Points, in no order, along strands that fork and pass close to each other.
Points whose rows are less than 90.7 apart are linked; no others are. Some points are linked to none.
lisip: [-23 -17  -9 -38  11  26 -48  17 -39  18 -20   2  12 -25 -20  17 -27  -7
  -2  15 -14  -3  -5]
Ser: [ 41  -3 -12  -7  13   6   0  14  37  -7 -15  -2  10   6  13 -21   7  -9
 -22 -38 -23   5  36]
venop: [-19   0   1 -46  11  -5  14  26  27  -6   5  31  -4  11 -37  10 -23 -12
 -22  38  -4 -13 -17]
Mizo: [  3  -5 -19  31 -41  17 -42 -36  12  14   7 -19  15 -18   5  20 -38 -17
  33   3  53 -21 -51]
satet: [ 12  -1  21  13  -2 -13  11   3 -29  19 -19  -1 -10   3  30  26  12   8
  14 -25 -32  28 -17]
Bab: [ -4   3  18  11 -14 -36 -15  37 -24  -4 -15   9 -13  29   5   6 -23  28
  18   6   3 -34  -1]
gog: [  8 -10  26  17   3  -9  -7  -2  14  15  14  18   9 -18  15  31  22   0
   7 -38 -15  22 -42]
bago: [-19  16 -30  11 -18   2 -35 -27  45  -3  23  -9  15 -16 -43  28 -40  20
   1  26  23 -40 -37]
pibog: [  8  -7  -5 -20   9  -2  27 -39  45   3  48  11   5  11   3  20  34   1
  13 -10 -35  28  11]
moluf: [-11  23  -1  43  -2 -24  16 -31  47 -21  35  26   1  12  12   1   6  34
   4  -9  10  -1  -7]
zarad: [ 32  -1   1  21 -41 -12  -9  11 -19  12 -35 -38 -14   5  35 -20  -4 -35
  16 -41  36 -13  -7]
gefa: [-13  20 -38  15 -20  -6 -22 -22  29 -10  25  10 -16  -9 -16   2 -45  15
  -3   0  66 -60 -20]
tanub: [ 28  22   8  53 -15   0 -14  -3   6 -13 -42   6 -10 -14  15 -26 -32   2
 -29   9  -4  -5   1]
Zez: [-36  -8   6 -21   2  -1   1  26 -17   8 -35 -14  18   0  -1 -26   7  32
  10  -8 -12  -9  12]
met: [ 11  14  46  19 -14 -17 -10  59 -51   4 -25   9 -29  14  19  19 -27  16
  10  -3   7 -32 -25]
vubol: [-11  -7   5 -19   9   4  -5  11  26  27   8  -5   7   7  -4 -11  11 -43
 -21  20  13  52  13]
Tuk: [  7  21 -48  16 -20   1  13 -42  12 -20  -3  18 -22 -14  12 -13 -31   8
  -8 -26  62 -58  -7]
rago: [  1 -10  17   0 -22 -27   3  24   0   8  -1 -18  -2  17  23 -11  10 -17
  22 -40  37 -12 -13]
Lape: [-15   1  -3  35  76 -19  21 -63  -1 -69   6   4 -12 -29   2 -20  17   9
  28  37  16  25  23]
sezu: [  2   8  -1  -3  26  -7 -33  20  18  16 -13   9  -7  14   8 -23  -7 -11
 -27  24   3  32  33]
rik: [ 31 -19   8 -31  11  25  22  -8  27  -4  52  -4   5  -4  -1  -6  43   7
  -3 -41 -50   9  39]
sedi: [-45  -4 -11  13  15  21 -47 -17 -35  18   6  17  21  -8 -14  22 -25   3
   7  56  29  15  -6]
Liba: [-19  -1   7 -35  -2 -22  13   6   3   2 -14   1  -8   4 -42   4  -1 -18
 -11  55 -32  13 -12]
Gez: [  4  13  20 -15  32 -20 -20  54 -13   9 -24  -5 -27  18  18 -24  -3  -8
 -14   5  -4  24  26]
tenim: [ 20  -6  -3  -5 -23   6 -13  17  13  -8  -8   5   9 -25 -31  17 -24  -9
 -19 -20  -6 -40 -38]
bekod: [-12  -6  18 -45  -9 -15  19  21 -29  13   6  -7 -28   8 -30   3  16  -1
  -2  28 -43   9  20]
bafu: [-26   2   0   1  13  34 -58   7 -51  13 -15   3  26 -11   7  33 -46 -19
  11  33  10   1 -23]
tugi: [ 62 -28  -4 -21  27  12   4  17  21   9  28 -10   7  21  13   2  33   0
 -12 -49 -39  10  41]
puvaz: [  7 -14 -12 -45 -10  11  26  37  -8   6  15  12   0  28 -33  26 -17  -7
 -17   2   0 -41   0]
fupi: [ 53  15  22   8   9 -14   5  57 -45  -8 -27 -15 -32  17  10  -9   7  24
 -17 -37 -33 -17  14]
Futos: [  3  -1  -5 -27  -3  40  20  -5 -76  35 -18   6 -30  -3  26  28 -10 -10
 -11   1 -27  23   6]
vebab: [  3  12  31   8  24 -19  20  11  29 -50  34   2   1  17  24   3  51   4
  35 -10 -67  25  29]
nanu: [ -6  -1  10  26 -46  13 -33   1   4   1   3 -12  20  11  18  -2 -40 -10
  49  -3  57 -50 -43]
mume: [-47  -7  -3 -16  47  -6  14 -16  17  -1  15  38   1   4 -10 -23  -7  19
  -6  42  38  10   6]
sof: [  4  28 -17  26 -43  35  -8   0 -28   1 -33  11  -4 -21  15 -27 -30 -19
 -23 -11  57 -34  -5]
zud: [ -4  -1  12 -10 -36  13   7  55 -13  12 -19 -32  34  20 -15 -15  12  14
  -2 -22   4 -30  10]
Lezu: [ 12  20 -29  16 -20  33   5  -4 -53  13 -38   9 -22 -12  28 -13 -14 -14
 -30 -21  26  -9  17]
nule: [ 30 -10  -7  -3 -11 -67  -2   2  16 -26  -9  -6 -32  15 -20  11  -6 -18
  12   2 -29 -23  -8]
Bur: [ 35  -9  -2 -24  -6  20   8  46  -7   3  -5  21  -6  -4 -21  17 -18 -13
 -37 -21  -5 -35 -15]
lodun: [ -1  -7 -32   8 -29  29 -38 -25 -23  20   8  -9  17   3  12  46 -49 -47
  24   7  46 -15 -23]
vog: [ 24 -29   5 -46  15   3 -17  29 -44  24 -21 -27 -12 -18  -7  13  10  -5
   4 -37 -41   6   3]
vud: [ -6   2  31   3  14 -44   9  21  -8 -13  28   3 -38  15  22   5  37 -28
  15 -15 -11  30   4]
dil: [ 55   5  -8  28 -34  22   1   4 -10  15 -32   0  17  15   8  33 -28   7
 -20 -10 -27 -14  -4]
nofet: [ 11  14 -19   8 -42  12  36  14 -11 -15  12 -20  -8   1 -12 -36  36  -6
 -22 -51   6 -24  50]
nibap: [  5   2   9   9 -29   6  -1  18 -17  10 -36 -19  12  22  14  17 -35 -31
  17  19  12 -12 -34]
tiz: [ 35 -29   9 -60 -18  27  28  30  -9  30  20 -34   4  24 -38 -11  22  -4
 -22   2 -41  -6  38]
gegu: [-41  -1  19   2  -7 -34 -17  20 -35   7  -1  23  -6  17  -2  22  -2  28
  27  27   2 -13 -19]
Bot: [-42  -7 -17  -2  11  20 -28 -29   3  21   1  -9  34 -11 -30  -6  -5  13
  -7  61  17  34   3]
Lek: [-20  10 -27  14 -30 -11  23 -38   2 -19   7  -9 -17 -11 -28  -5   2  -3
 -13  20  -2  -5   6]
vum: [-16 -21 -23 -27  68   2  17 -48  11 -12 -14  10  -1 -17  17 -28   7  -2
   7  17   1  32  27]
mozag: [ 36   8   0  15   8 -34  18  -5  48 -38  14  -5  -4  33   9   4  25  -6
  22  -3 -59   8  35]
bar: [ 11  12  35  -2  10 -27  -4  19  -9 -28  31 -15 -38 -12   5   7  53 -49
   9  -3 -48  54   4]
duse: [ 18  14 -34  20 -12 -11  12 -24  29 -34  14   8 -22 -17   1 -11  -6  -2
 -18 -41  22 -39   1]
tuv: [ 27   9  38   9  14  -5  16  25   5 -52  32 -17 -21 -21  13  15  52 -32
  13 -23 -75  32   6]
guduk: [-29  -7   8 -42   8  10  29   5   2  -8  34  32 -18 -13 -15 -15  22  22
 -13 -13 -16 -12  29]
dufuf: [ 14  13 -38  -1 -27  -1  21   0  17 -12  34  -4 -20   9 -19 -11  10 -22
 -31 -36  26 -21  26]
tipus: [ 12   1 -30 -13 -18  57  29  -5 -48  32 -14  14  -5   7  20  17 -11 -12
 -25 -21   4   0  23]
mive: [-22  25   2  64  17 -17  21 -55  29 -31  11  23  -2 -12  -5 -12 -11  42
  -5  37  31   2 -12]
Pabet: [ 12   4 -16  40   3 -24  -6 -53  54 -13  -3 -22  16   7   8  -8   3 -15
  13  20  13  26  -4]
vol: [ 18   4  12  -3  13  10  21  17  42   8 -34 -10  34  19  25 -17   8   5
 -10  -8 -37  27  13]
Tola: [ 31  22  -4  41 -38  22 -43  -3   1  -1 -33  10   6  -9  16 -24 -52  -2
 -12   8  35 -38  -3]
Liga: [ 33   9  23  -6  13   0  -4  71 -69  16 -21   9 -29  23  15  25 -21  18
 -10 -19 -13 -18  -5]
delev: [-28   5  17   4  39 -25 -13 -27  19 -20  20   2   7  -7   0 -22  48   9
  28  31 -27  52  16]
komul: [-41   8   7  54  12  18  12 -48  -4  -6  -7   6  19 -32   0 -22  -6  24
  -1  31  60  13 -21]
soz: [-15  -9   0  -8 -25  33   4   8  -2  37 -23 -26  68  31  11  31  -8  -1
  29  10 -13  14  -9]
rubap: [ 12 -15  -9  -8  -2   5 -12 -19  26  25  38  24   9 -12  -8  41   9   9
  -6 -20 -22  16 -15]
Kem: [ 46  24  16  41 -18  21   9  15   8  -8 -21  30  -4 -10   5  11 -26   9
 -50   0 -23 -15  -9]
tusog: [-37  -1  -7   3  -6  14  10   0   2  -5 -35  -7  32 -23  10 -40   6  22
  -2 -19  13 -11   5]
veler: [ 42   4 -11  23 -16 -53  -2  -8  23 -11  -3 -26 -22  37  10   7   8 -23
  16   0 -24   6  22]
gak: [-42  -5  14   7  10 -54 -18 -16  -6  -7  13   6 -10   1 -25   8  18   6
  33  49  17   9 -27]
luse: [-23  -1   8  23  46 -40  -4 -52  -3 -27   4  10 -12 -12  -8   2  29   8
  26  45   2  36 -12]
bif: [ 26  -7   0  15 -29  11  31  -8 -15  14 -10  -4   5   8   8  24   9   9
  -8 -20 -42   7   0]
Veza: [ 43 -30  12 -57  27   8  18  50 -49  25  -2 -21 -15  19   0   5  20  18
   2 -40 -27 -21  16]
dabud: [-20  -9  16 -57  -4   0   7  15 -17   7  41   4 -24   4 -27 -28  25  19
  -9   6 -31  -9  54]
mek: [ 47 -33  15 -64  16  22  37  41 -27  20  17 -31  -5  22 -15 -21  39   4
 -10 -36 -22 -21  44]
zoguk: [-40   7  12 -20  16 -11  -5 -41  39 -17  49  -3  10 -21 -29 -14  56   4
  18  36 -28  44   2]
Zoni: [-26   3  24  14  -5   2   0   9 -18   6 -20  -2 -10 -30  17 -13   3 -29
 -12  -5  14  25 -31]
mul: [ 28  27  23  -7  35 -20  -1  42 -32 -13 -28 -21 -47  12  32 -21   8   8
 -11 -22 -40  27  31]
Famib: [  6 -20  -6 -15  16   7 -56  19 -34  13 -35   0   0 -31   5  12 -19  14
  -3 -24 -22  -4  -9]
nazo: [ 11  -4 -18  -4 -14  -2 -41  -3  50   0   7  -8  22 -23 -34  19 -31  -2
  -3   1   8 -30 -42]
nete: [-21  -3  17 -10  22 -23   6  13  25   4  28   2 -13  11  15 -14  32 -41
   4   4  20  47   0]
nupi: [-12  11   2  35 -32 -24   5 -12  46  -4  15  -3  12  18   5  -8  -8  19
  19  -4  35 -24 -24]
zomas: [ -9 -12 -24  -7  67  -4  19 -74  24 -42   2  -3  -2 -16 -12 -23   8   5
  14  50  -2  29  40]
gased: [  7 -20 -28  -1  -8  18 -37 -20   4  35  23  12  23  -2   5  59 -21 -15
  10  -6  14  12 -27]
goki: [ 15  -7   0  -4 -36  22  15  47 -14   2   6 -23  18 -10 -20 -21  24   1
 -20 -57  16 -36   4]
nako: [ 16  -5   3 -21   1  14  21  19   7  36 -49 -25  38  44  35  13  -9  -2
  12  -5 -18  26   1]
Fon: [-46   7   6  34  18  18  42 -47  -8 -11  -5  -4   9 -30   6 -27  15  -9
 -13  25  40  39 -15]
paka: [-25  13  -6  -4  10   5  -6 -52  32  15  26  16  21  -7 -34   9  26  13
  -5  60 -13  49  -9]
fisin: [-55  -8 -24  -2   4  26   9 -19 -14  -7  -8  17  14 -39   2 -21  -6  25
  -2 -17  41 -24 -11]
zorom: [-47   0 -11  22  10  21 -11 -28  -9  -8  -2  14  16 -31  -4 -12 -34  13
   5  17  80 -26 -34]
Tob: [ -4  -7   6  16 -33 -16 -18   9  12   2  17   2   2   7  18  -8 -12   8
  28 -42  61 -44 -27]
mugur: [-48   0  -1 -37  32  12  25 -26  26  -7  35  33  -4 -15 -20 -19   8  30
 -11  31  -5   7  15]
Duvo: [ -8  -7 -23   2  53 -15   4 -34  23  -8 -13  30  -2   7  11  -6 -19   6
  -4  35  30  16   5]
Fopos: [-20   0   7  20 -35  19 -17  -3  17  19 -11 -13  60  14  -6  27  -9  18
  24  17 -11   0 -35]

Follow the links from the first point to the second, and from the first to the third. Name the last point that the two ways share.
fupi / bekod / Bot: luse
vol / sof / zorom: rubap
Lezu / Ser / Fon: rubap
Bot / vud / gefa: luse
bif / zarad / dufuf: Tob
zarad / venop / nako: Tob

A fork is a point with three links. Follow the links from the first point to the second and name the forks in between, in order.
tuv / lisip: luse
satet / mive: rubap > Tob
gog / Zez: rubap > Tob > komul
nanu / nazo: Tob > komul

A fork is a point with three links, a tip a point with one. Leave the first point through the second and follow the links. Name the first fork or tip that comes.
nule / veler: luse
gak / gegu: nule
zoguk / paka: tiz
bif / dil: Futos
Fopos / soz: rubap
nazo / bago: komul
pibog / rik: Fopos
